Each row is a point on a landscape with many valleys, with its height.
From any point a ball rolls to the lowest of the 2 points nearest to it. It stops when none of these is lower. Distance is the straight distance between rows; heights are no part of it.
J_678: [136 137 101 108 126 153 111 122 117 152 140 138 159 130 177 114  86 119
 153 183 153  89 161 133  96  94]  h=397
J_125: [130  75 117 166 123 124  96 157 114 177 106 162 101 110  67 134 151 167
 133 121  96 125 100 132 148 189]  h=359
J_452: [132 118 146 111 131  80 103 121 194 113 117 178 123 115 118 134 111 200
 106 115 132 177 182 141 149 160]  h=225
J_735: [113 131 138 169 122 118 120 169 165 110 127 131 100 106 164  86 129  31
 144 116 150 135 104 144 114 132]  h=418
J_923: [159 126 182 172 137 152 125 191  95 113  96 123 125  89  88  91 157 120
 141  95 139 129 108 104 130 193]  h=212
J_670: [116 113  66  89  77 161 103 152  70 182 133 124  76 123  71 117 138 119
 134 133  87  90 112 132 140 100]  h=178
J_266: [112 150 136 115 122 144 144 102 146  96 150 121 167 125 185  76 122  34
 136  98 142  96 126 127  63 124]  h=491
J_200: [149 114  89  96  97 156 101 124 128 147 158 139 136 152  77 111 115 184
 160 115  97 122 121 131 126 141]  h=91
J_62: [125 108 113  99  91 133  76  98 124 138 141 145 132 102 106  95 146 170
  83 145  95 125 142 125  76 153]  h=408
J_95: [113 127 166 154 163 156 136 110  95 167 121 144 129 119 164 111 144 118
 126 144 186 150 155 112  74 144]  h=271
J_741: [129 156 170  56 119 159 120 102 159 124 145 147 128 163  99 156 122 203
 115 114 111 118 108 140 146  97]  h=639
J_367: [136  81  98 127  94 107 101  87 120 128 191 135 165 127 180 128 139 156
 138 145 119 149  73 138  65  79]  h=492
J_481: [146 105 151 198 196 123 124 175 118 156  97 115 123  80 143 141 137 138
 132 152 172 142  89 140 133 153]  h=403
J_876: [142 109 133 147 148 158 156 141 114 136 104  97  93 102 114 124 164 139
 122 123 120 152 115 117 139 138]  h=274
J_776: [156  95  77 141 122 142 147 138 118 187  94  88 103  93 152 118 120 107
 147 153 108  64 114 140 124 127]  h=482
J_148: [104 148 145 120 177 172  97 144 157 105 108 111 111  70 161  96 145  86
  88 186 166 152 134 145 120  75]  h=401
J_712: [139  91 112  80 128 111 160  57 121 118  87 179  96 123  98 133 124 217
  94  78 106 174 149 121 152 110]  h=280
J_152: [130 133 109 144 155  96 154  88 162 113 107  87 185 115 153 127 100 101
 103 151 116  89 202 124 135 178]  h=251
J_129: [126  97  81 112 125 123 109 109 125 130 153 155 107 126 131 130 130 169
 122 162 129 192 174 128 116 107]  h=370
J_115: [146 128 178 154 114 117 142 161 135 139 114 112 114 132 170 114 142  78
 155  82 153  82  55 142  91 115]  h=318
J_817: [149 113 138 167 142 148 145 140 102 123 121 121 125 117 113 101 149 134
 146 117 142 165 137  96 109 174]  h=250
J_549: [147 144  82 141 118  90 160  97 111  44 156 106 134 153 132 152 106 149
 131 117 112 168 123  81 141 111]  h=77
J_233: [152 118 126 163 123  87 125 141 115  84 162 130 132 149 124 177 112 167
 136 121 117 135  19 122 135 111]  h=70
J_554: [137 157 144 144 153 153 185  97 133 113 128  78 187 192  72 123 131 100
 146  74 111  88 116 113 144 190]  h=528
J_411: [105 132 154 152 136 135 165 105  95 142 136 138 113 121 180  84 153  82
 130 116 167 170 150 120  54 143]  h=302
J_137: [113  81 137 173 137 109  70 182 115 211  96 167 105 105  95 146 147 144
 137 141 124 104  98 148 150 172]  h=371
J_993: [129 112 151  78 107 139 156 133 168 170 115 129  80 177 126 148 164 140
 147  79 129 150 157 157 147  89]  h=233
J_779: [140 141 154 152 156  99 144 116 185  90 130  96 166 142 181 144 112 118
 139 133 162 149 183 129 149 131]  h=224
J_739: [121 147 144 170 203 123 154 181 116 136  86 118 125 106 147 164 132 130
 152 159 173 179 166 129 193 112]  h=350
J_427: [154 112 143 103  77  77 138 149 193  90 169 122 168 177 174 132 120 124
 159 103 123 152 146 156 113  98]  h=276
J_557: [138 172 135 112 124 138 168 158  48 100 116 105 134 140 115 165 117  99
 138 126 120  77  92  97 166  98]  h=118
J_972: [147 135 111 105 116 124  94 128 124 140 138 146 200 116 171 115  75 156
 150 174 139  61 141 142  85 119]  h=361
J_55: [151 154 148 128 151 148 138 137 120 152 102 134 158 138  93 137  87 172
 154 124 125  72 153 114 153 194]  h=708
J_914: [151 114 129 117 140 166 152 103 152 129 131  90 119 124 121 124 142 156
 132 126 114 144 128 131 147 120]  h=299
J_69: [121 101 162 143 137 116 128 180 127 123 132 173 104 153 109 164 167 167
 147 103 142 221  89 143 153 107]  h=262
J_587: [113 100 108 148 121 136  66 153 189 141 143 133 106  65 157  60 140  41
 144 128 146 116 109 171 103 127]  h=433
J_832: [149 122 173 123  88 116 118 142 121 108 150 162 129 177 126 139 146 186
 149  77 135 152  75 121  88 122]  h=269
J_543: [139 146 184 127 155 128 141 134 137 120  85 150 130 128 106 133 126 187
 130  89 147 143 191 106 145 179]  h=339
J_273: [114 133 141  70  98  95 140  95 149 114  97 140 138 172 133 160 138 157
  75  96  94  84 141 125  94 133]  h=590
J_343: [155 118 157 101 104  84  99 143 193  97 168 164 166 121 144 126 102 192
 141 125 134 182 166 150 121 141]  h=181
J_443: [140 119 118  96 151 106 175  44 109  92 114 156 128 111 120 143 115 212
  91  87 119 163 151  94 125 135]  h=234
J_128: [118 149 145  91 104 124 142 130 176 124 111  93 117 122 178  98 138  68
 112 134 131 112 190 148 126  94]  h=429
J_782: [121 101  99 130 121 105  96 210 143 144 141 127  77 124 107 153 147 114
 139 154 129 185  91 172 179  75]  h=261
J_359: [133 128 115 127  65  72 115 161 168  99 166 148 185 187 173 113  95  79
 172 117 133 121 123 146  89 117]  h=316
J_284: [150 137 123 120 132 170 134 121 127 166 112 122 158 141 122 105 107 145
 165 138 130  86 179 121 122 169]  h=725
J_905: [ 89 144 118 144  83  83  92 165 130 132  97 154  85 124 137 111 115  47
  99 133 117  69 107 134 108 133]  h=85
J_947: [129 104 127 132  99 164 100 139 115 171 183 140 119 153 115 107 148 131
 182 115 137 151  78 142 117  92]  h=416
J_728: [134  71 103 123 138 144 102 143 115 193 110 179  92 122  70 144 134 195
 146 119 114 144 142 144 152 153]  h=341
J_365: [140 148 109 129 116 103  69 163 127  81 125 152 127  58 113  79  97 159
 107 183 137 160 194 109 125 166]  h=319
J_10: [114 133 194  83 116 151  97  68 161 125 146 140 149 153 122 124 161 181
  73 106 114 124  99 141  73 137]  h=615
J_113: [109 135 163  93 133 154  91  91 194 133 128 124 158 127 147 115 129 117
  76 164 124  99 158 156 106 133]  h=402
J_851: [116 125 100  91 108 156 115  98 175 163 140 111 139 180  95 148 113 143
 126 137  77  79  97 157 152 117]  h=658
J_808: [133 167 141 125 119 166 181 133 141 130 102  58 144 159 103 131 139  91
 173  70 106  95 165 116 209 133]  h=449
J_26: [162 113 142 105 110  97 128 147 180 119 144 146 144 158 161 138 113 173
 167 112 146 165 179 147 134 112]  h=227
J_249: [140 157 183 144 124 112 165 179 111  94 115 120 150 169 101 167 136 106
 162  80 124 124 120 106 199 157]  h=380
J_491: [122 121 134 115 173 143 128  83 151 113 132 103 109  95 136 154 147 172
  68 169 128 156  88 144 124 100]  h=400
J_104: [129  90  65 147 145 116 129 100 101 151 106 122  99  95 137 154 122 155
  97 179 107 113 114 121 111 135]  h=454
J_428: [135 156 129 135 153 143 154 138  33 128 127 134 152 138 104 169 108 120
 138 147 129  86 109  96 150 136]  h=168
J_522: [148 164 125 154 171 117 157  88 153  96 124  84 152  98 109 138  95 165
 125 115 130 131 173 106 186 173]  h=369
J_206: [128 135 193 119 138 163 138 165 120 134 140 151 129 148 107 145 165 150
 162 110 147 193 133 135 171 116]  h=282
J_570: [121 125 136 114 159 150 113 136 163 115 123 105 109  89 166 109 153 130
  99 182 158 190 158 153 124  79]  h=392
J_722: [108 103 127 154 110 154 139 152  86 186 149 150  88 137  99 114 166 109
 170 103 125 173 104 137 132 138]  h=428
J_976: [ 85 143 111 121 153 169 147  91  74 187 126 173 123 165 125 148 113 137
 146 157 150 142 209  99 123 124]  h=336
J_510: [ 95 175 164 137 139 161 159 143 100  74 139 107 121 121 127 104 150  31
 130 110 144 159 124 102 159 103]  h=424
J_362: [113 151 106 175 126  91 120 166  95 108  91 138 117 122 136 133  91  50
 108 150 131  66 121  97 125 153]  h=139
J_415: [123 156 102  81 124 118 171  53 157 104 100 102 149 162 121 159 115 172
 113  81  92  95 169 125 167 112]  h=538
J_439: [156  76  82 118 114 147 128  92 115 128 174 108 118 100 156 123 154 178
 135 152 117 176  84 136  87  73]  h=484
J_752: [120 107 160 183 156 119  85 176 127 192  86 152 118  97 139 131 128 125
 136 154 163  92 116 142 126 163]  h=387
J_366: [103 121 159 142 114 122 118 139 149 135 137 133 107 162 116 154 154 102
 111 115 114 143  72 139 136 119]  h=231
J_82: [153 150 150 153 165 149 124 119 109 142 136 122 184 128  87 133  92 154
 146 124 128  61  83 126 138 190]  h=691
J_132: [127 167 139 138 144 127  69 173 135 101 115 150 130  79 111 103  82 150
 118 190 150 127 178 116 157 151]  h=298
J_606: [138  90  92  95 104 168 158  94 158 195 117  88  99 139 121 117 159 127
 129 112  84  98 114 157 119 126]  h=275
J_829: [136 143 121 113  95  77 117 143 157  61 116 105 150 104 158 118 111 116
  95 151 110 116 173 122 133 120]  h=241
J_395: [126 141  58  97  88 150 134  97 132  97 155  87 132 165  79 124 117 126
 129 131  58 111  98 111 163 102]  h=254
J_852: [137 149 113 106 136 126 151  97 124  95 100  91 105  96  84 145 125 165
  73 123  77  98 122 102 160 149]  h=488
J_77: [133 129 157 167 132 112 133 141 124 145 111 129 139 141 167 116 121  83
 145 110 159  86 105 127  87 151]  h=352
J_199: [105  96 151 118 109 122  77 102 179 156 137 141 164 103 159  97 146 104
  85 152 123 118 151 164  67 143]  h=376
J_221: [127  92  60  94  99  93  81 124 146 115 161 138 115 117 107 116 125 153
 115 145 116 190 216 134 134 125]  h=356
J_761: [ 79 111 126 159 129 122 123 129 121 167 126 135  80 126 139 133 157  94
 106 143 126 153  84 148 117 111]  h=210
J_335: [164 139 121 187 194  83 177  76 128  82 155  92 171 137 135 151 117 113
 103 125 153 134 136 118 113 166]  h=34
J_68: [114 144 181 164 158 176 109 170  69 128 104 152 142  79  91  87 162  80
 126 121 154 133 125 104 125 187]  h=177
J_810: [130  90  47 145  90 121 104 124 142 152 146 111 119 110 135  88 117  68
 140 148  98  99 105 146 110 129]  h=471
J_827: [135  99 124 162 134 127  77 143 122 156 136 161 129  99 142 105 132 158
 142 165 157 157 138 133  92 146]  h=393
J_772: [118 164  98 142 117  75 127 133 126  75  85 104 135 123 144 131  98  67
  84 156 118  72 173  95 133 146]  h=192
J_560: [102 131 177 110 138 155 154 138 100 170  97 177  93 162 119 131 170 149
 143  88 162 184 201 110 122 129]  h=338
J_754: [124 127  61 106  91 132 153 102 111 105 126  95  93 148  97 127 144 127
 126 109  79 145 162  96 156 104]  h=215
J_837: [132 137 122 121  86 133 175 132  71  88 152 124 103 184 108 143 154 124
 151  78 107 166  89  83 127  93]  h=134
J_106: [125 117  86  92  86 164  71 157  92 161 164 146 111 144  53 120 125 139
 150 137  99 120 114 137 155 116]  h=145
J_350: [122 123 133 115 151 169 137 100 156 174 144 110 169 176 103 180 109 137
 150 137  98  73  69 158 173 127]  h=669
J_521: [154  64  54 102 102 147 135  76 134 175 138  95 130 101 126 116 150 172
 123 133  70  95  96 152  96 129]  h=321
J_118: [147 126 135 127 164 146 146 101 124 159 130 117 160 141  94 180  99 180
 141 120 106  68  57 144 157 154]  h=679
J_921: [109 135 132 120  96 115 139 122 164 125 115 114 144 130 163  88 127  46
 110 116 114  96 154 142  87 149]  h=461
J_509: [147 101 143 106 116 140 150 155 159 173 126 113  73 139 163 139 157 134
 157 119 151 151 120 167 127  75]  h=273
J_334: [107 168 130 158 164 107 136 159  82  89 106 130 112 113 163 146 106  77
 106 177 176 133 146  97 128  95]  h=312
J_158: [107 122 171 137  98 113  98 168 118 124 152 169 111 169 114 158 158 133
 136 113 132 171  67 134 135 100]  h=248
J_651: [123 138  92 110 116 155 136 113  95 113 151 109 126 150 102 159 112 126
 127 154  85 103  77 116 163  89]  h=278
J_806: [106 129 140 165 145 158 161 135  56 190 138 145 140 134 125 137 140  74
 175 120 134 111  91 129 148 161]  h=462
J_11: [125 143 101 160 144 153 141 138  39 134 124 139 117  96 165 102 106  84
 156 155 167 108 131  83  90 111]  h=263
J_180: [102 100 121 163 118 105  99 131 104 175 113 141  85  80 168  84 158  93
 119 137 142 114  94 135  79 122]  h=186
J_700: [126 138 149 177 184 122 162 166 132 101 126 112 135 131 143 160 140 132
 167 126 168 217 145 120 191 105]  h=366
J_417: [123 139 162 121 104 129 134 160  87 164 135 185 149 211 112 173 123 154
 183  89 138 108  98 117 129 123]  h=323
J_956: [108 133 171 130 163 123 142 118 122 127  69 173 111 134 113 132 156 178
 118  86 162 191 223 102 145 150]  h=374
J_720: [ 90 129 171 121 123 135 102 108 173 123 131 142 127 109 167  80 163  69
  81 137 151 155 154 150  72 133]  h=353
J_953: [152  91  80 125 138 153 150 120 103 182 103 104  92  95 153 146 131 161
 136 162 119  96 117 137 116 105]  h=466
J_814: [128 127 192  74 149 156 141  71 195 127 122 126 126 147 124 154 151 194
  87  98 116 138 118 156 134 117]  h=628
J_219: [135  87 109 101 140 129 140 100 128 142  96 182  90 125  64 145 119 211
 119  90  98 163 138 134 184 133]  h=313
J_963: [102 161 163 133 162  99  96 119 156 111  87 127 140 125 140 158 102 101
  48 174 143  60 136 134 120 149]  h=357
J_67: [159 133  99  91 112 147 119 128 133 161 136 154 144 136  86 133  78 216
 169 124 104  85 110 131 146 150]  h=163
J_811: [121 116  69 131  97 170 113 128 118 144 145 111  96  97 114  54 133  57
 145 126 102 113 126 126 117 139]  h=457
J_53: [126 141 188 124 116 121 142 166  82 125 123 174 152 184 100 181 142 139
 153  83 125 128  89 116 159 149]  h=351
J_160: [123 146 123 123 158  76 128  78 139 115 112 116 171 137 144 171  95 124
  52 158 122  44 122 139  97 156]  h=394
J_996: [167 142  73  82  87 115 139 129 134 129 146 132 192 116 115 106  69 203
 175 139 102  73 119 129 116 159]  h=249
J_862: [112 154 180 146 169 163 109 139  87 138 115 157 144 121 116 119 126 141
 119 155 171 143 170 100 113 160]  h=230
J_318: [131 143 147  87 118 164 153 105 201 135 111  63 127 143 144 114 140  91
 117 124 111  83 145 154 155  97]  h=391
J_384: [171 143 130 141 144 134 153 114 163  76 148  73 186 135 164 106 102  88
 154 120 139  98 105 131 118 130]  h=536
J_460: [138 174 154 110 137 133 132 127 116  43 149 103 118 105 145 130 127 167
 108 148 153 178 123 100 133  71]  h=346
J_236: [127 163 163 149 176 157 109 144 122 107 121 126 148 102 127 114 107 135
 134 170 168 151 171 113 154 141]  h=266
J_455: [116 150 145 102  65 135 143 169  71 109 143 137  84 165 113 136 160 101
 137  92 110 140  71 111 129  71]  h=99
J_702: [160 127 132 161 168 157 128 124 177 119 144  84 176 125 152 117  97  71
 162 127 148  69  72 151 135 135]  h=516
J_375: [149 115 136 183 171 162 144 149  90 167 129 110 159 107 128 137 120  78
 181 125 143  75  68 135 157 149]  h=481
J_7: [115  80 105 123  60  45 143 178 136 139 157 135 134 113 178 108 121  70
 136 112 103 139 165 164  65 110]  h=375
J_799: [169 113 143 171 178 157 156 125 136 140 133  78 150 118 133 136 119 107
 149 129 140  91  70 143 142 144]  h=498
J_532: [120 139 115  57  89  89 160  94 155 112  84 138 136 184 138 162 124 158
 107  82  94  89 176 131 137 102]  h=569
J_168: [135 153 107  96 100  73 146  95 178  70 129  94 165  76 140 131  99 169
  97 118  85 122 176 121 156 131]  h=286
J_210: [104 110  91 141 105 114 117 123 116 149 113 145  92 138 109 124 138 111
 105 141 106 139 159 110 114 158]  h=455
J_260: [115 124  77 113  99 138 172  95  93 108 140 125 100 180  87 147 150 131
 149  78  87 182 145  90 174  87]  h=179
J_896: [155 129  66 106  82 123  93 138 111 130 144 133 196 124 136  87  73 161
 181 151 118  48  95 134  93 127]  h=310
J_727: [130 121 132  84 111 155 166  92 182 169 100  77 138 150 144 112 149 101
 118 110  95  71 147 157 115 138]  h=342
J_252: [ 86 155 151  78  76 123 122 137 173 142 156 130  78 185 144 112 134  63
 125 107 128 128 134 179 121  78]  h=228
J_941: [ 86 128 154 140 114 160 121  81 135 140 168 143 122 138 151  69 163  75
 116 108 143 178 123 136  65 137]  h=330
J_591: [105 167 178 122 158 137  70 148 137 116 109 156 140 103 111 141  93 136
  81 189 147  89 134 135 147 138]  h=328
J_49: [ 78 117 117 147 147 104 124 178 146 170 112 150  91 139 123 175 144  93
 129 164 128 176 125 166 186 107]  h=247
J_119: [163 111 117 115 122 147 136 175 139 134 140  94  80 100 163 102 151 126
 166 144 161 184 133 150 134  60]  h=284
J_793: [149 138 106 158 182  89 130  84 110 119 125 107 147  95 130 163  98 142
  65 168 131  56  91 129 105 156]  h=419
J_546: [137 137  92  92 102  88  88 144 136  97 122 137 109  60 110 100 115 182
  98 154 113 162 220 119 139 147]  h=337
J_577: [159 110 159 133 156  98 167 128 153 113  92 112 103 125 127 177 138 175
 110  97 121 116  88 136 144 139]  h=153
J_955: [162  68 106 134 109 123 100 108 130 165 136 108 129  78 144 106 156 190
 134 130 100 102  63 146  89 128]  h=347
J_442: [151 153 179 135 117  95 123 150 139  58 140 132 144 141 156 120 127 138
 128 119 158 163 143 102 102 126]  h=314
J_666: [117 137 138  70 102 162 101 101 148 159 150 141 141 186 111 148 124 176
 131 127 110  92  93 154 116  87]  h=648
J_704: [170 108 140 175 178  93 126 144 136 126 126 125 127  60 150 146 108 197
 124 150 160 139  70 136 117 160]  h=417
J_92: [115 168 152 156 199  96 152 162 102 102  91 119 118 114 154 180 122 129
 100 166 179 152 147 121 159  97]  h=332
J_501: [141 172 175 167 187 138 164 146 111  59 137  84 148 112 134 121 141  60
 129 117 176 149 116 108 155 112]  h=407
J_111: [138 124 155 120  84 105 117 159  91 151 136 186 128 194 143 149 133 177
 175  85 150 125  98 115  80 109]  h=293
J_847: [ 94 107 102 151 106 151  44 123 117 178 161 168 130 132  74  84 131 105
 129 142 120 131 138 128 114 168]  h=383
J_693: [129 180 189 100 108 133 118 138 126  51 145 130 127 148 139 117 141 147
 108 122 156 173 139 101 119  80]  h=333
J_97: [139 100  55 142 124 144 102 111 126 157 120 102 144  94 138 101 100 101
 136 165 104  48  98 131 113 138]  h=487
J_973: [ 89 123 118 146 120 157 168 116  84 199 141 143 112 167 114 133 138  87
 169 113 111 131 120 132 135 151]  h=445
J_601: [134 141 134 114 108 129 142 131 107 143 123 135 141 145 180 118 117 109
 146 133 149  94 140 121  81 111]  h=386
J_614: [ 87 152 170 163 148 180  87 145  94 129 128 174 164 101  84  88 146  40
 126 115 140 108 121 105 134 197]  h=133
J_344: [103 141 152  46  83 127 132 116 191 160 135 118  95 190 139 132 152 110
 118  97 125 130 186 167 131  80]  h=167
J_631: [141 107  63 113  96  78 165  82 106  50 157 126 153 127 141 134 120 171
 119 111  82 182 154  89 110 117]  h=128
J_143: [134 143 166 127 113 148 138 172 133 117 131 113 101 123 170 110 136  61
 165  91 145  87  42 145 119  66]  h=292
J_936: [144 110  92 146  73  98  74 191 126 138 102 136  98 101 120  89 119  83
 129 124 113  68 108 133 110 148]  h=131
J_805: [113 142 162 109  91 146 126 160 166 133 155 121  93 155 152 106 137  58
 153 103 134 126  78 170 130  69]  h=264
J_548: [122 159 132 128 188 121 165 106  91  75 125 114 114 101 125 172 131 183
 101 138 147 189 125 102 166  82]  h=362
J_715: [109 113 144 135 144 190  52 142 148 198 148 159 139 121  76  91 131 124
 144 158 144 136 168 151 140 171]  h=360
J_222: [133 142 124 175 166  87 153  94 162  89 132  93 187 141 168 133 101  82
 124 141 153 135 196 115 134 165]  h=154
J_584: [129 161 169 127 121  75 141 125 172  67 130 128 154 186 168 162 114 137
 129 101 153 149 168 117 135 115]  h=279
J_165: [137 112 123 152 123 147  91 154 123 153 159 148 129 132 146 116 117 127
 173 152 156 144 108 138 113 101]  h=404
J_156: [102 141 162  91  84 110 104  85 134 104 134 145 155 172 123 129 156 145
  63  99 105 103  93 122  53 137]  h=606
J_420: [ 92 121 119 123  93 150  56 104 107 146 151 165 115 135  74  91 161 131
  88 132 110 147 128 113  87 154]  h=396
J_669: [107 120 100  96  97 133 105 104 101 169 104 156 121 120 123 104 136 132
  88 149 110 100 198 114  71 158]  h=432
J_813: [115 139 153  91 149 151 105  92 189 111 116  91 120  91 147 132 141 133
  52 183 120 114 124 161 129  97]  h=412
J_61: [151 161 155 174 189 115 183 133 112  82 134  78 146 136 143 164 125 106
 146 120 172 151 139 111 176 111]  h=388
J_490: [135 102 109 131 151 149  96 134 126 137 145 136 119  75 152  95 150 168
 123 180 159 207 158 139  93 112]  h=382
J_912: [ 94 149 149 169 129 149  76 164  96 142 134 184 184 134  87 112 112  45
 154 123 125  84 110 113 155 199]  h=62
J_392: [123 163 131 115 126 165 199 106 125 132 124  76 156 192 111 124 129  84
 164  84 108  85 126 111 152 132]  h=490
J_323: [141 140 126 121 126 130 144 105 146  81 151 104 221 137 166  91 103  80
 140 123 134  95 137 125  77 143]  h=521
J_31: [163  86  67 133 108 140 135 143  88 145 137 115  89  97 145 120 136 158
 157 152 125 150 108 122 109  88]  h=477
J_258: [131  97 148 117 136  87 138 141 169 124  93 151  82 150 135 184 142 172
 105 108 123 150 103 147 148 100]  h=196
J_913: [141 148 131 140 109 129 169 142 142 100 118  88 129 167 103 146 136 122
 177  68 105 133 156 109 199 125]  h=414
J_472: [156 115 151 165 147  72 162 159 119  90 107 120 104 135 117 192 137 152
 108 100 125 127  46 123 146 138]  h=110
J_251: [142 107  93 105 130  90 173  54  96  74 141 140 150 128 131 150 123 186
  92 102  96 158 130  93  86 140]  h=180
J_803: [122 101  71 163 187 106 146  65 115 139 117 112 124 113 122 178 108 142
  74 171 111 100 117 120 125 159]  h=440
J_161: [105 132 171  91 127 157 133 155 111 164 136 185 106 177  98 149 160 149
 165  94 154 194 183 135 163 101]  h=308
J_330: [105 130 110 119 116 136 128 106  83 124 103 134  99 130  80 135 148 141
  78 131  89 120 129  89 122 155]  h=468
J_520: [137 109 129 116 156 129 133  92 140 110 141 148 103 106 128 157 130 216
 103 138 129 186  95 130 126 102]  h=389
J_457: [132 163 120 116  80 118 141 178  71  82 127 125  96 154 132 146 117  98
 135 126 119 108  86  92 133  64]  h=64
J_18: [143 136  99 144 114  93 135 113 109  61 171 132 141 171 134 165  95 156
 133 130 119 146  69  98 121 102]  h=32
J_984: [132  92  95 153  68  41 109 167 148 117 147 159 159 152 162 125 109  98
 141 126 115 136 149 138  81 152]  h=348
J_856: [144 141 136 113 187 108 164  99 127 103 137 139 109  93 136 185  93 216
 106 146 151 168  79 124 150  88]  h=377
J_590: [121 150 104  94 137 145 158  66 154 120 110  89 134 136  93 149 114 162
  94 122  77  94 146 115 173 138]  h=509
J_834: [152 120 169 100 124 102 129 112 184 121  98 175 136 101 101 105 123 214
 124  67 128 167 197 125 142 188]  h=277
J_865: [105 106 132 130 150  86 140 171 172 150  85 152  76 159 137 197 134 140
 126 131 137 164 133 160 191  80]  h=226
J_377: [126 168 107 144 139  94 140  65 195  69 140  81 157  76 119 134  97 165
 104 114 116 164 167 108 193 159]  h=331
J_848: [115 114 124 152  78  59 131 173 151 117 121 137 102 103 197  82 126  35
 134 107 129 122 133 159  81 138]  h=399
J_485: [118 168 132 147 158 129 134 126  50  93 117 135 125 110 153 119 117  80
  99 150 172 108 131  85  81 107]  h=290
J_859: [135 101  96 113 122 128 104 199 137 148 132  97  56  98 113 102 159 116
 142 138 149 207 134 161 154  83]  h=272
J_429: [ 84 156 141 135 127 168 124 165 105  94 133 133  99  87 112  82 164  27
 125 123 129 168 118 125 153 116]  h=434
J_892: [158 154 107 151 186 114 167  73 139 109 120  75 180  85 132 123  92 141
 113 142 131 101 202 113 149 191]  h=334
J_235: [ 90 132 153 148 146 186  85 158 109 198 147 181 150 128  92 106 132  86
 164 158 157 151 174 145 160 173]  h=335
J_120: [107 129 104 146 130 176 130 139 128 117 136 107  92  89 112  61 149  44
 133 131 123 159 138 123 134 129]  h=444
J_542: [130  79  82 146  82  86  60 166 115 176 118 135  76  72 139  80 150 105
 126 137 121  87  88 142  94 111]  h=162
J_85: [132  91  76  71  85 157 106 135 151 190 142  89  78 137  71 108 145 119
 133 118  88 103 132 168 149 120]  h=223
J_328: [154 151  98 159 156 147 164 149  31 111 122 118 135 118 134 135  88 121
 172 160 154 116 154  71 140 116]  h=222
J_611: [147 144 119 183 176 108 149  75  97  71 160 102 168 133 123 123 123  76
  83 121 145 117 100 105  84 158]  h=115
J_451: [ 87 135 135 134 157 194 123 117  79 206 127 178 133 140  96 126 127 126
 150 159 152 147 209 114 133 165]  h=291
J_242: [143  90 119 155 180 124 105  95 151 167 133 126 138  73 158 151 112 190
 114 183 144 122  89 157 118 141]  h=431

Where does a ball stop that starts at each point below?
J_510 -> J_457
J_851 -> J_451
J_439 -> J_862
J_776 -> J_862
J_852 -> J_451
J_735 -> J_343
J_813 -> J_222
J_137 -> J_18
J_206 -> J_905
J_249 -> J_905

Write out the way that a ball takes from each point below.
J_97 -> J_810, J_811, J_120, J_429, J_510, J_501, J_61, J_700, J_739, J_92, J_334, J_485, J_11, J_328, J_428, J_557, J_457
J_554 -> J_808, J_913, J_249, J_53, J_417, J_111, J_832, J_158, J_366, J_761, J_180, J_542, J_936, J_905
J_704 -> J_481, J_752, J_137, J_125, J_728, J_219, J_712, J_443, J_251, J_631, J_549, J_18
J_119 -> J_859, J_782, J_49, J_865, J_258, J_577, J_472, J_233, J_18
